A landscape with many valleys, sampled at points; each row gives a point and its height.
From any point a ball rolls to the lowest of the 6 points nearest to it. It stops when none of these is lower. Distance is the straight distance between rows; heights are no part of it.
Q822: [ -8 -21 -36  -2  35 -26  36 -27  21]  height 121
Q865: [-10 -41 -26  68  19  16  -9 -30 -10]  height 330
Q224: [ -7  21 -35 -46  33  -6  28 -19  21]  height 123
Q370: [ 36  36  33   6 -24 -31 -52  19  -9]  height 149
Q937: [ 19  64  36   0  -2  -5 -74  -3  22]  height 350
Q525: [-13 -73 -23  36 -28  51 -21   3   4]  height 293
Q89: [ 10  27  92  -3 -29  -8   1 -32  21]  height 229
Q810: [  4  59  78   7 -13  -5 -41 -23  12]  height 490
Q638: [ -3 -17 -47   2  24  20  15 -32  24]  height 666
Q389: [ -4  11  32 -80  -2 -25  46  12  21]  height 191
Q716: [ -7 -30 -43   9   2  40  -3 -28  22]  height 393
Q469: [ 14 -16  20 -10  10 -54  36  -3  14]  height 299
Q82: [-24 -41 -39 -13 -32  60 -29  45 -21]  height 170
Q526: [-27 -60 -35   1 -30  50 -25  35  -4]  height 232
Q586: [  1  -2  47 -57  -3 -42  39   6  25]  height 180
Q935: [ 28  15  65  11 -27 -29  -2   7   0]  height 195
Q56: [  0  10  81 -50 -34 -14  24  -5  33]  height 203
Q982: [ 22   0  26  19  -2 -58   9  14 -22]  height 258
Q120: [-21 -47 -20  86  -1  33 -29 -15 -17]  height 359
Q751: [ -1 -16 -45   1  10  39   5 -27  13]  height 548
Q607: [-10 -37 -37  34  28  18  10 -36  10]  height 363
Q510: [ 26   1  35  15 -10 -56   8  14 -12]  height 209
Q663: [  7  -8   6  19  16 -54  28  -2 -11]  height 523
Q58: [-19 -56 -25  72  -3  36 -20 -25  -3]  height 370
Q497: [-56  -8 -25  15  10  21   8  66 -78]  height 129
Q678: [-12  74  51  -1  11  -2 -56 -36  12]  height 652
Q508: [ 25  35  70   9 -28 -17 -24   2   0]  height 246
Q195: [ 18  62  55   4 -15  -6 -67   3   5]  height 297
Q57: [ 17  -5   3  29  11 -56   2  14 -32]  height 277
Q171: [ -9 -39 -40  24  -1  42   1 -28  10]  height 313
Q99: [-39  -5 -17  10 -10  20   7  69 -75]  height 119
Q268: [ -1  11  55 -76 -17 -26  33   9  32]  height 198
Q766: [  4  11 -37 -10 -33  58 -19  33 -33]  height 235
Q825: [ -5 -23 -37 -12 -20  59 -12  11   2]  height 322
Q240: [  7  29 -32 -12 -20  61 -10  20 -29]  height 146
Q393: [  3   5 -47 -13  -1  54  -2 -12  16]  height 264
Q812: [ 36  28  39  18 -17 -37 -40  31 -15]  height 141
Q574: [ 33  18  26  14 -19 -41 -36  31 -22]  height 136
Q329: [ 14  -4  66 -17 -14 -39  27  17  20]  height 206
Q328: [ -4  -9 -43 -12  22  25   9 -30  21]  height 567
Q742: [-23 -51 -39   5 -33  60 -19   8  10]  height 134
Q100: [ -7 -52 -33  41  -7  45  -5 -16   6]  height 323
Q253: [ 10   5  72 -47 -28 -22  27   2  28]  height 196
Q48: [  1 -22 -24  41  29 -26  27 -33  -9]  height 329
Q659: [ 10  -9  -5  18  19 -59  30  -7 -17]  height 481
Q988: [  1  30 -46 -15  -6  59  -7  10  -8]  height 114
Q184: [ 28  18  28  15 -15 -60 -11  29 -29]  height 108
Q223: [-45 -16 -24   5  -4  22  -6  69 -67]  height 120
Q857: [ -6  -2 -36 -13  34   4  25 -34  22]  height 408
Q967: [ -2 -18 -40  21  35   0  25 -31  13]  height 604
Q86: [ 31  24  54  13 -21 -36 -11  11  -8]  height 173
Q470: [ 10  40 -39 -19  -1  65  -6  -4  -5]  height 107
Q979: [ -2   5  18 -58  13 -35  31  15  28]  height 172
Q84: [  0  -4 -11  46  24 -53  -3  10 -46]  height 282
Q719: [ -2  71  44   2   2  -8 -65 -22  13]  height 509
Q728: [-17  70  36 -20  18 -15 -63 -28  18]  height 563
Q731: [ -1 -21 -32  18  33 -14  31 -33   8]  height 712
Q657: [ -1   3  28 -55   6 -47  46  11  28]  height 171
Q594: [-22 -70 -21  56 -13  47 -26  -6   0]  height 361
Q576: [  1 -10  17 -42  13 -46  41  12  28]  height 167
Q598: [ -6   7 -45 -20  13  46   9 -27  21]  height 256
Q661: [  4 -11  -5 -20  27 -40  35   0  22]  height 199
Q344: [ -7   5 -37 -34  37  -9  39 -21  22]  height 154
Q274: [ 14  10  89 -19 -20 -20  19  -7  20]  height 207
Q436: [ 21  29  83   1 -28 -16  -7  -3  13]  height 224
Q888: [-42 -31 -28 -12 -21  36 -20  65 -43]  height 122
Q538: [ -3 -18 -19  49  29 -35  12 -16 -24]  height 287
Q902: [ 26  14  40  22 -18 -50  -5  19 -11]  height 155
Q219: [  0   1  -8 -39  31 -36  30  -6  27]  height 145
Q842: [ -5 -37 -42  13 -10  54  -9 -15  13]  height 263
Q60: [  2   2 -45 -13 -18  61 -15   5  -5]  height 310
Q523: [ -9 -18 -29  64  29 -29  -7 -20 -33]  height 290
Q730: [  7 -14   1   2  21 -55  43  -6   4]  height 538
Q534: [  5  19 -41 -17  11  52  -3  -9  10]  height 130
Q891: [  6  47 -35 -30  20  36   5  -9   9]  height 111
Q938: [  0  44 -33 -45  35  14  22 -14  13]  height 115
Q117: [-19   0 -27 -11 -31  45  -8  56 -63]  height 49

For each start below, name the point where the ball stops.
Q526 => Q117
Q607 => Q742
Q657 => Q470
Q586 => Q470
Q328 => Q470
Q60 => Q470
Q100 => Q742
Q728 => Q184

For each start below, name every point that the ball comes to, in order.
Q979 => Q219 Q224 Q891 Q470
Q523 => Q57 Q184
Q659 => Q982 Q184
Q58 => Q525 Q742

Call two points neighbours if one is among the 6 nearest of the other. Go from one point of each pair to the other, from neighbour to neighbour, staying as low as possible. Name the highest point that can't be avoided.
Q470, Q742 => Q82
Q470, Q822 => Q344
Q117, Q470 => Q240
Q117, Q184 => Q329
